The views of a scene show one set of named points, each view turned or mirrored, shifted and resized as a whole, with a little noise and some points left out.

Scene 1
View 1
J813: [  3 -13 -16   6 -27  23   4   0 -24 -35 -22 -24   0  -1  11  12 -42  -5
 -24  19  -6   5  25  -7  -1 -17  23 -27  19   3 -20  22  13  38 -24  -5
 -11   9]
J2: [ 14  14  -8   5  -8  17  10 -13 -27 -18 -35 -13 -13  -1  -9  11 -35 -25
 -31   8  10  -2  12   4   0 -11   9 -18  11   0 -36   8  22  30 -34 -16
  -8 -14]
J682: [  4 -27 -24  11 -16   1  -1   5 -22 -30 -15   1   1  13   0   4 -38  12
 -22  -4   0   8  22   9 -24 -29  17  -4  14 -20   1   5  -5  13  -2  -5
  -2  22]
J756: [  2  18   7  -4  -2   2   0  -6  -9 -24 -32 -19 -12   5   7  -4 -39 -32
 -34  21   3  -3  16  -6   3 -22  10  -6  -2 -15 -38   5  16  22 -46  -6
  -2 -15]
J315: [ 18  -9   7  -2   7  -4 -12  -4 -17 -26 -31   7  -6  16  -2  -5 -39 -13
 -43   5   8   9  21   7 -28 -37   7  12  -7 -27 -34  -7   2  -2 -26  -2
   7  -7]
J131: [ 21  -4  -5   6  23   9  -6 -20 -15  -5 -28  13   1  18 -14   6 -28 -25
 -36  -5  23   6  17   7 -17 -22   5  12   0 -23 -34  -4  21   6 -18  -4
   3 -17]
J354: [ -6  34 -31  14  -5   1  21 -19 -10  -2 -20 -19 -16  11 -10   2 -26 -33
  -2  -3  20 -17  -1   7  29   5   9 -11  16 -15  -5  11  21  42 -23 -26
 -15  -4]
J301: [  4 -18 -24  10  34  15  -9 -20   6  14  -3  15  27  31  -2   7 -14 -24
  -8  -8  35   7  28   4   1 -16  15  15  10 -33  -3  11  28  19  16   8
  -6   4]
J38: [ -1   3  -7   3  22   0  -7 -14   7  -4 -13  -2   9  22   4  -5 -24 -32
 -17   7  20  -2  22  -3   6 -21  13  12  -1 -33 -16   5  18  18 -13   2
  -1  -4]
J929: [  9  -4 -15   9 -33  18  11  -1 -35 -39 -31 -22 -15  -6   3  12 -43  -3
 -28  14  -7   1  16   1  -4 -15  18 -28  18   6 -25  17   9  33 -33 -14
 -11   3]
J493: [ 14 -10  -2   1  22   9  -8 -16  -9  -5 -22  10   9  17  -4   4 -28 -24
 -32   4  20   7  24   3 -12 -26  10  10   0 -24 -29   2  21   9 -16   4
   2 -10]
J396: [-17   3 -10   1 -14  -6  -2   5   5 -31  -7 -30  -1  10  22 -11 -40 -19
 -11  23  -4  -5  24 -13  13 -24  22 -11   6 -25  -6  15   0  33 -26  -2
  -7  17]
J14: [  6 -33  -3   1   4  24 -14  -3  -9 -23 -14  -6  22  11  16  10 -34 -13
 -29  21   7  15  42 -10 -14 -31  25  -7   6 -12 -24  19  18  20 -11  15
  -4   5]
J884: [  1  13  -6   4 -34   2  11   2 -26 -42 -33 -31 -25  -5   6   1 -48 -10
 -30  21 -12  -7  11  -1   0 -20  14 -25  10  -3 -28  10   3  33 -47 -20
  -8   0]
J928: [ -7  16 -20   6   5   1   5 -12   3  -6 -13 -13   0  16   5  -5 -28 -32
  -6   6  17  -9  13  -6  20 -11  15  -1   9 -25  -7  12  16  35 -16  -8
 -10   2]
J518: [ -2   7 -10   3  20  10  -2 -15   6   0 -13 -11  11  17   5   0 -25 -39
 -13  13  21  -1  23  -8  16 -15  16   1   6 -26 -18  13  25  30 -16   3
  -7  -5]
J936: [ -8   3   5  -6  -5  10  -5   0   3 -27 -18 -29   5   6  25  -3 -40 -29
 -24  36   1   0  31 -20  12 -26  23 -14   3 -15 -27  19  14  33 -35   8
  -4   0]
J107: [  0 -15 -11   3  20   8 -11  -9   6  -5  -6   3  19  24   7   0 -25 -22
 -15   7  21   8  30  -4  -4 -27  17  11   3 -32  -6  10  17  17  -1  10
  -2   6]
J428: [  4  23 -16   6  13  10   7 -22  -8   1 -25  -8  -4  12  -8   4 -24 -38
 -17   2  23  -8   9   1  18  -5   6  -3   8 -18 -23   7  27  33 -24 -15
  -8 -14]
J767: [ -2   9 -10   3 -27   6   9   1 -21 -38 -28 -26 -17   1   8   1 -44 -13
 -23  19  -6  -3  12  -3   7 -20  17 -22  13  -7 -21  13   3  35 -38 -16
  -8   4]
J41: [ 18 -19 -12   8  11  28  -3 -18 -24  -7 -24   6  10  12  -8  22 -25 -18
 -29  -1  21  10  25   6 -13 -15  13  -4  12  -5 -28  11  28  21  -8  -1
  -5 -12]
J180: [ -9   7 -21   7  31 -33  -8  -6  20   1  -1  17   2  41  -7 -24 -24 -19
  -7 -19  29  -8  10  11  -1 -30   4  39  -7 -67  14 -10  -6  -1   5  -9
   6  16]
J350: [ -4 -27 -23  10 -36  -9   0  15 -19 -47 -10 -13  -5  14  12  -6 -47  20
 -18   3 -11   5  22   4 -20 -36  22 -10  14 -21   9   9 -21  17  -7  -6
  -3  33]
J573: [  3  19  13  -5  -6  -4  -2  -2 -10 -35 -36 -22 -19   5   8 -11 -45 -27
 -40  24  -3  -4  16  -6  -1 -29  10  -5  -5 -19 -41   1   7  18 -53  -8
   2 -13]
View 2
J682: [-16 -33   0  14  -2  13  11   2   3  19 -22  14  -3   2   7  -1  -8 -21
 -21  -6  33  16   9 -14  12   3   5 -12  -8  -1   6 -28 -16 -12  -2   5
  -2  26]
J131: [ 26  -4   2 -11  -8  -6   8  -8  -8  25 -21  11 -11  -8  12  16   8 -15
   0 -23  17   2  -2  27  32 -22   0   8 -14   3 -19 -12  -9 -25  10  24
  24  17]
J180: [ 22 -31  -3 -14  -2  -5  22   2   7  27 -16  26   4 -25  22 -32  29 -69
  29 -18  46  34 -28   2  22 -16  10 -10 -16   5   6   9 -31 -18  27  29
  27  45]
J884: [ 12 -12 -36 -22 -24  11  17   6  -8  -9 -23   2 -21   7  -5  23 -17 -11
 -30   2   4 -22  -4 -22 -12   3  -8 -11   5 -23 -16 -46 -13   9  12  -2
  -4  21]
J396: [  7 -24 -22 -20 -26  20  10  16 -12   5 -32   6   8   6  -3  -5  -3 -29
  -1  -8   7   3 -16 -25  -2   1  -2  -6   3  -5 -13 -25  -8   5  12   5
  -3  34]
J107: [  9 -23   5  -7 -18  13   5   7  -9  28 -36  10  19   3   7 -12  13 -29
  17 -23  13  20  -9   1  23 -14   4   7  -5  15 -11  -3  -7 -21   9  20
   8  32]
J354: [ 39  -9 -31 -16 -42 -11  46  -2  15   0 -30   1   0   7   7  -6   7 -30
   5   8   7 -32  -5  -7  -8 -10  -7   5   9 -19  -5  -5 -31 -25  20   7
  21  32]
J301: [ 13 -23  15   6 -24   1  18  -2   2  33 -39  11  28   6  12 -19  21 -29
  23 -22  14  13  -2  14  32 -21   4  19  -4  19  -5  13 -11 -43   6  21
  18  32]
J573: [ 26  -5 -29 -38 -14  11   2   8 -24   1 -21   6 -22  -6  -4  26  -8 -18
 -12 -17   5  -5 -22  -4   4  -8  -9  -7  -5 -16 -30 -38  -8  14  20  14
   7  22]
J315: [ 11 -15  -5 -15   5   7  -3   0 -18  20 -15  15 -20 -16   7  20  -2 -18
  -9 -21  23  16 -10  11  26 -11   0  -8 -18   0 -18 -30  -6  -1  10  22
  10  20]
J38: [ 24 -15  -7 -20 -23   6  12   3  -7  19 -32  11  10  -2   6  -6  14 -31
  19 -21   9   9 -17   5  17 -17   0   7  -4   5 -15  -4 -13 -18  18  20
  16  31]
J518: [ 28 -10 -10 -23 -34   7  16   8  -8  15 -39   5  16   7   3  -7  12 -28
  18 -18  -2  -5 -15   3  12 -20  -3  16   4   5 -20  -4  -9 -21  16  15
  16  32]
J14: [ -6 -22   6  -3 -19  24  -7  10 -20  22 -38   2  16  13  -4   8  -4  -5
  -4 -26   2  13  -1  -1  20  -7   0  10  -3  14 -20 -23   6 -10  -3   9
  -7  23]
J936: [ 15 -16 -20 -32 -32  25   0  18 -24   4 -40   1  10  11  -9   8  -5 -17
  -1 -19  -8  -2 -20 -14   0  -4  -6   5   6  -1 -29 -28   2   7  13   8
  -5  30]
J767: [  8 -16 -31 -23 -22  16  12  11 -10  -5 -25   3 -14   8  -7  17 -14 -15
 -23  -2   5 -13  -8 -25 -11   4  -7 -10   4 -19 -16 -43 -13  11  11   0
  -6  25]
J428: [ 39  -2 -19 -20 -34  -8  28  -2  -1   8 -30   3   1   6   5   5   9 -20
   8  -8   4 -22  -7  10   9 -19  -6  12   1  -8 -17  -7 -18 -25  18  14
  24  26]
J493: [ 18  -9   0 -12  -9   5   6  -3 -14  25 -26  11  -2  -3   8  10   6 -17
   3 -25  12   8  -6  19  30 -20   0  10 -12   8 -20 -13  -4 -19   9  21
  16  21]
J350: [-25 -42  -9   8  -4  22  11  13   0  11 -20  15  -3  -1   3  -3 -13 -29
 -24   0  36  19   3 -34  -2  14   5 -25  -3  -5  10 -36 -18   4   2   0
 -14  32]
J41: [ 13  -9   7   4 -18   1  13  -7  -5  24 -32   6   5  10   5  16  -1   1
  -7 -17   7  -6  12  19  27 -18  -1  15  -6   6 -15 -13  -5 -33  -2  14
  13  16]
J2: [ 27  -1 -21 -16 -26  -3  22  -6  -4   3 -24  -2 -13  10   0  27  -8  -1
 -17  -4   0 -26   4   6   7 -12  -9   7   0 -13 -22 -27 -12 -15  10   7
  11  17]
View 3
J354: [ 15  -6  -9  -9 -39 -31  -3 -11   7 -25 -38   6 -12 -15  -5   0  20   7
   7 -23  -8  -1   2 -14  18 -11 -15 -15 -24  32  -5   5   3   6 -23  11
   7  22]
J14: [ 28  -9 -11   5  15  14  -1 -30 -25   2  10  19  29  -7  10   1  28   6
  -4 -16   7   1 -19   7 -11   6   1  22  10   1   7   0 -27  -3  23   6
  -1  21]
J929: [ 18 -20  10  -9 -10  11  -4  12   1  -2 -16  23   3 -25  23  -4  40  16
  12 -17   0   9   8 -17  -3  10  -6   6  -2  28  21  10 -21 -15  15  29
   5   8]
J767: [ 22 -13   6 -12 -20   2  -1  -5   8  -6 -18  23   1 -25  10   4  37  27
  11 -17  -1   6   3 -11   2   9  -3  -4  -9  29   9   9 -26 -17  17  33
  -2   9]
J756: [ 16   5  -5  -2 -12   7  12 -22  18  -6 -16  29   8 -14  -1   5  19  27
  10   6   6   3   2   3   6  11   0 -10  -4  15  -7  -2 -20  -5  17  30
  10  20]
J180: [  3 -15 -22 -19  -4 -45  20 -75  14 -23 -25  -4  29   1 -33  56   0   1
 -11 -28  -4 -49 -31  13   4  -5 -34   1 -12 -11  -8   8 -20  -9 -26  -1
 -11  13]
J131: [  3  -2 -14   3   9  -1  15 -30   4 -10 -16  22  19   4   0   5   6  -5
   5   4   9 -11  -3   4  -1   0 -13   5   6  -4   5  -4  -3   9 -12  -2
  22  22]
J518: [ 23   7 -23   4 -14 -14   1 -40 -10 -13 -12  11  11  -2 -11   0  13   7
  -5 -16   3  -3 -14   7   9  -7  -4  -3  -7   9 -13  -3  -7  12  -1   3
   5  33]
J682: [ 13 -37   4 -15   9  -5   1 -19 -10  -4  -9   9  27 -16  14  26  32   0
  -1 -33  -2 -18 -13 -10 -12   6 -21  22   3   5  28  17 -31 -24   1  12
  -8  -2]
J936: [ 37   6  -8   0 -14   9  -1 -29  -7  -2  -1  22  11 -17  -2   0  30  34
   1  -9   4   8 -11   8   5   8  10   0  -3  20 -12   1 -30  -6  34  29
  -7  28]
J315: [  2 -10  -5  -6  18  12  24 -35  18   1 -10  28  28  -6  -1  26  12  11
   5   7  10 -20  -5   3  -8  16 -14   8  10  -8  11   1 -26 -16   9  16
   9   7]
J493: [  8  -2 -15   3  13   2  14 -39   1  -6  -8  20  24   3  -2  10   9  -1
   1   1   9 -12 -11   8  -3   3 -11   9   6  -8   3  -4 -11   3  -3   1
  13  22]
J350: [ 20 -41   9 -24   2  -6  -2 -19  -7  -3  -8   7  25 -24  13  34  44  15
  -1 -43  -6 -16 -17 -11 -14  12 -16  22   0  15  26  22 -45 -36  14  28
 -23  -9]
J301: [ 18  -8 -27   5   8 -25  -1 -52 -31 -16  -7  -1  26  10  -6   9   8 -19
 -12 -26   1 -19 -25   9  -2 -16 -17  16  -1  -8   0  -2   0  14 -20 -21
   3  30]
J2: [ 11  -6  -2   0 -11   5   6   0  12  -8 -22  26   0 -13  10 -10  20   9
  16   0   4   8  11 -11   3   4  -6  -5  -4  20   9  -2  -6   0   0  18
  19  18]
J396: [ 33  -8  -5 -11 -17  -5   0 -31  -5  -7  -9  14  12 -19  -4  15  34  29
  -2 -23  -2  -2 -14   1   4   4  -3   1  -7  20  -3   9 -32 -13  19  26
 -14  17]
J38: [ 18   4 -22  -2  -6 -16   8 -47  -2 -12 -12  10  18   0 -14  13   9   9
  -4 -12   3 -13 -18  11   6  -2 -10   1  -3   1 -10  -2 -13   7  -4   2
   2  27]
J428: [ 12   3 -15   2 -20 -15   3 -23   6 -17 -26  17   1  -4  -5  -4  13   5
   6  -7   0  -2   1  -2  11  -7 -10  -9 -11  15  -7  -2   2  12 -15   5
  16  30]
J928: [ 22  -2 -16  -4 -24 -23  -2 -33  -5 -19 -22   6   6 -10  -9   7  20  11
  -1 -24  -3  -6 -12  -1  12  -7  -8  -4 -14  19  -8   4  -9   3  -8   9
  -2  27]
J884: [ 20 -14  11 -12 -21   8   3   7  19  -3 -22  28   0 -29  12   3  38  32
  18 -11   0   8   9 -15   4  13  -4  -7  -8  34  10   8 -27 -19  17  41
   1   7]
J41: [  8 -10 -10   5  14   4   3 -16 -13  -5  -9  21  20   1  13  -8  17 -12
   4  -9   7  -1  -2  -1  -7  -1 -12  16   8   0  16  -3  -4   7  -9  -8
  18  22]
J813: [ 29 -18   5  -3  -8  12 -12   0 -16  -2  -8  20   8 -22  21  -6  42  16
   7 -24  -4  15   1 -12  -3   6   0  12  -2  25  15   7 -25 -12  19  24
  -1  15]
View 4
J573: [-11  30   5   2   7  20   8 -28  19  -8 -10  11  20 -13  11 -16  28 -19
 -32 -29  -1  12  12  12  12   8  -4  -6   3  24   8   8   1  31  29   5
 -10  13]
J14: [-18  24  -6  -6   3  35   0 -24  -8  16 -10  13 -22 -17 -11 -13   4 -27
 -22 -14   5  18 -15   7  -8   9  -7  13 -11   3  20 -22  -2  19  14 -15
 -16  -8]
J928: [  5   3 -20  24  -5  16   6 -18   4  -3 -25 -12  -5 -23   3   5   6 -20
 -29  12   0  30  -5   5  -1  -6 -10 -11   2  29  15  -9  10  22  24   2
  -5   5]
J936: [-16  18  -5  10   0  19   4 -32  15   3 -12  12  -5 -19   3 -13   8 -37
 -40 -17   9  10 -10   8   0   5 -21   9  10  13  15   2   8  28  20   3
 -14   4]
J884: [ -7  10   0   0  12   6 -15 -17  14 -14 -24   7  20 -21  14 -12   8 -20
 -22 -39 -11  13  -9  23  11  25  -3  -7  14  21   1  14  -9  21  16  16
  -9  15]
J493: [ -6  28  -7  -3   8  36  14 -18  -8   6 -14   1  -2 -12  -4 -10  25  -5
 -15  -3  -1  28  13   5   2   4  13  -9 -22  22  15 -20  -6  18  24 -13
 -11  -3]
J41: [ -1  16 -14   0  13  36  11 -15  -5   9 -21  -8 -17 -12  -5  -9  10  -8
 -10  -1   3  27  -2   4  -1  19  20  -1 -17  10  13 -22  -6   2   4 -12
 -12 -10]
J682: [ -8  13 -10 -17   2  21 -26  -5 -28   3 -23   7  -2 -29  -6  -1  -1 -12
  -6 -22 -21  31 -12  19  -9   6  -6  -3 -18  22  12 -22 -18  24  27 -16
 -10   2]
J767: [ -7   8  -5   4   8   8 -14 -17  10 -12 -25   3  12 -22  12  -7   5 -24
 -23 -31  -9  16 -11  20   8  19  -7  -5  11  21   5   6  -5  21  19  10
  -9  11]
J518: [  1  13 -18  21  -2  26  19 -25   6   7 -18 -10 -12 -16  -2   0  14 -23
 -32  16  10  27   0  -1  -2  -4  -5  -5  -3  21  18 -13  16  19  20  -4
  -9  -2]
J180: [  8  19 -22  10 -19  29   7  -7 -32   0 -20  -9   7 -26  -8  14  23  -2
 -21  29 -15  51  22   1 -11 -44 -15 -22 -30  51  28 -30   4  42  61 -23
  -1   9]
J929: [ -7   7  -4  -4  17  11 -18 -14   6  -6 -26   3   5 -21  10 -11   2 -19
 -14 -35 -10  15 -18  23   7  31   3  -3   7  14   2   1 -12  10   6   8
 -11   6]
J813: [-10   6  -9  -2   8  14 -17 -19   2   2 -23   6  -8 -24   4 -11  -6 -27
 -20 -30  -3  14 -25  19   0  25  -5   5   7   8   6  -3  -8  13   7   4
 -13   1]
J38: [  0  18 -15  14  -4  29  17 -21  -4   5 -15  -4  -7 -17  -3   0  18 -18
 -29  15   3  31   7   0  -3 -12  -5  -6 -11  26  22 -17  11  26  30 -10
  -9   0]
J396: [-10  11 -10   7  -4  14  -9 -20   2  -1 -18   9   3 -24   4  -2   4 -29
 -32 -16  -6  20 -12  12  -3  -1 -24   1   7  20  13  -3   4  32  31   2
 -10   9]
J350: [-13   8  -9 -16  -4  12 -39  -4 -28  -1 -23  16   4 -35  -1  -1  -8 -21
 -10 -36 -27  26 -20  26 -10   2 -23   1  -8  22  13 -17 -21  33  36 -11
  -9   6]
J2: [  0  13  -8   7  18  18   7 -16  14  -5 -24  -8   5 -12   9 -12  16 -11
 -19 -16  -2  19   1  13  12  26  17 -12   1  20   4   1  -3   8   4   7
  -9   4]
J756: [ -6  23   1   7   7  22  11 -26  18  -6 -14   5  13 -13   8 -14  24 -18
 -31 -19   1  15   8   9  10   9   1  -6   3  22  10   5   4  23  23   5
  -9   9]
J131: [  0  28  -8   1  10  37  21 -16  -5   5 -17  -6  -1  -9  -5  -9  29   1
 -14   4  -3  32  19   1   6   5  23 -13 -24  24  13 -20  -3  15  20 -18
  -9  -3]
J301: [  4  11 -27  12  -6  37  17 -13 -21  17 -21 -13 -29 -19 -14   6   8 -12
 -18  34   6  42  -3  -5 -12 -12   1  -4 -25  22  28 -38   9  12  21 -21
  -8 -10]
J107: [ -6  18 -18   5  -8  34  10 -20 -13  14 -15  -2 -18 -19  -9   0  10 -20
 -24  12   4  30  -2  -1 -11 -10 -10   2 -18  20  23 -26   4  25  28 -17
 -10  -6]
View 5
J573: [  8  -4 -27  16  16   3  -1  -8  10   9  18   6  12 -15   6 -16  25   4
  -9  -6  -3  -1 -10   2  28  -1 -24  -4  -5   1  -3 -14   8   0 -18 -12
  -8  12]
J929: [ 13   2 -21   4   6   8 -12   3   3  -2  -3  19   4  -5 -14 -11   7   3
   0 -14  18 -13  -6  -4  29 -14 -31  22 -22  -8  -9  -8   2  -2  -1  -6
  -5   7]
J301: [  9  24 -14  -7  -5   4   8 -23 -16  -6  -5 -12   3   6   4  10 -10  13
   6   7  -1 -22  14   6  -3  10  11   7  24   9  22 -30  31  -1   5   0
  23 -12]
J493: [  4   6 -21   5   6  -5   0 -12  -9  -2  10  -2   3  -5  -3  -2   5  11
  -2   4 -10 -15   2   2   7   5 -10   2  17  10  10 -32  19  -4  -5  -9
   6  -1]
J682: [  4  17 -21  -4   7  -2  -1   8 -11  -4  -5   7  14  -5 -10   0   1  10
 -18   7  14 -17  15   5  -5 -11 -13  21 -18  -4  -4 -21  11   1  13  -3
  14  13]
J107: [  7  18 -24   1   3   1   5 -18  -9  -2   7  -9   8   0   8   2  -1  14
   4   9   0 -18  10  11   2   6   2   3  10   6   9 -20  24   1   4  -4
  23  -1]
J518: [ 14  14 -17   4   1  11   9 -27   1   4   3  -5   5  -2  11  -2   2   9
  11  -3   1 -12  -1   4  20   9  -3  -1  14   5  14 -14  24   0  -8  -4
  12  -7]
J131: [  2   4 -15   5   6  -5   1  -8 -11  -4   6   2   2  -5  -9   1   5   8
  -7   2 -16 -13   3  -4   6   4  -7   3  22  11  15 -41  20  -7 -11 -14
  -3  -2]
J180: [  8  29 -10  -1   5   9  32 -14  -8  11  -6 -10  31 -15  20   9   6  10
 -36  17  -6  -4  24   7 -18  11  19  -8  14   4  21 -35  38   6  -6  -2
  20  11]
J767: [ 15   4 -21   9   8  13  -2  -3   8   5   0  15  10  -9  -1 -11  13   2
  -4 -13  17  -5  -5   0  30  -8 -24  12 -21  -9  -7  -4   6   2  -6  -4
  -2  11]
J2: [ 12   1 -13   6   3   8  -4  -9   3   1  -2  16   0  -6 -12  -8   8   1
   3 -16   2  -8 -10  -9  30  -5 -23  12   1   0   5 -19   9  -4 -15  -9
 -12  -2]
J928: [ 17  17 -11   1  -1  19  12 -22   5   8  -7   2  12  -5  11  -2   3   5
   2  -8   8  -8   2   1  22   5  -2   4   2  -1  12 -13  23   4  -7   0
  10  -1]
J756: [  9  -1 -23  14  11   6   0 -11   8   7  13   5   6 -11   4 -14  18   4
  -4  -8  -1  -3 -10   1  29   1 -22  -3   0   1   0 -15  11  -1 -17 -11
  -6   6]
J350: [  7  17 -27  -1  11   3  -2  10  -6  -1  -2   7  21  -7  -3  -4   5  11
 -24   8  24 -14  17  11  -1 -16 -15  21 -34 -11 -12  -9   7   6  16   0
  20  23]
J813: [ 13   5 -25   2   4   7 -12  -3   3  -3   2  11   2   1  -9  -9   3   6
  10  -9  20 -16  -3   3  28 -11 -27  20 -21  -8  -8  -2   3   0   5  -3
   7   5]
J354: [ 24  16   1  -1  -7  28  16 -20   9  11 -24  16  12  -8   3  -1   1  -2
  -4 -21  12  -2  -1 -12  32   1  -3  10   1  -5  17 -13  24   0 -18   0
  -6  -4]
J14: [  5   7 -34   4   7  -7 -12 -12  -7  -8  18  -7  -2   4  -3  -5   1  16
  16   5   5 -23   1  12  11  -1 -14  10   0   5  -2 -14  10   0  10  -7
  20   1]
J428: [ 16  10  -8   3  -1  16   9 -22   3   5  -7   8   5  -6   1  -1   4   1
   3 -14  -1  -7  -3  -7  27   5  -7   5  15   4  19 -22  23  -2 -18  -7
  -4  -9]
J936: [ 13   3 -34  10  10   7  -4 -18  10   5  18  -4   5  -5  12 -15  13   9
  14  -3   9 -10  -9  11  32   1 -18  -1  -9  -1  -4   0   9   2  -4  -6
  12   6]
J41: [  5   8 -17   0   1  -3  -8 -10 -13 -10   1   6  -6   5 -17   2  -4  10
  10  -4  -2 -22   1  -4  11   0 -13  17  14   8  11 -32  14  -7   0  -9
   3  -7]
J315: [ -2   1 -28  10  16 -11  -3   2  -9  -2  17   1   9 -11  -7  -6  15  10
 -19   8 -11 -11   4   4   2  -2 -18   1   4   7   1 -33  12  -3  -7 -14
   1  12]
J884: [ 15  -2 -22  11  10  12  -6   1  11   7   0  19  11 -11  -5 -15  17   1
  -9 -15  16  -3  -8  -3  35 -11 -32  14 -24  -9  -9  -5   3   2 -10  -8
  -8  15]

In a view up to two points have been moved. Name them for each view, in the order of its rows, or write none.
view 1 | J396
view 2 | J767
view 3 | J131
view 4 | J493
view 5 | none
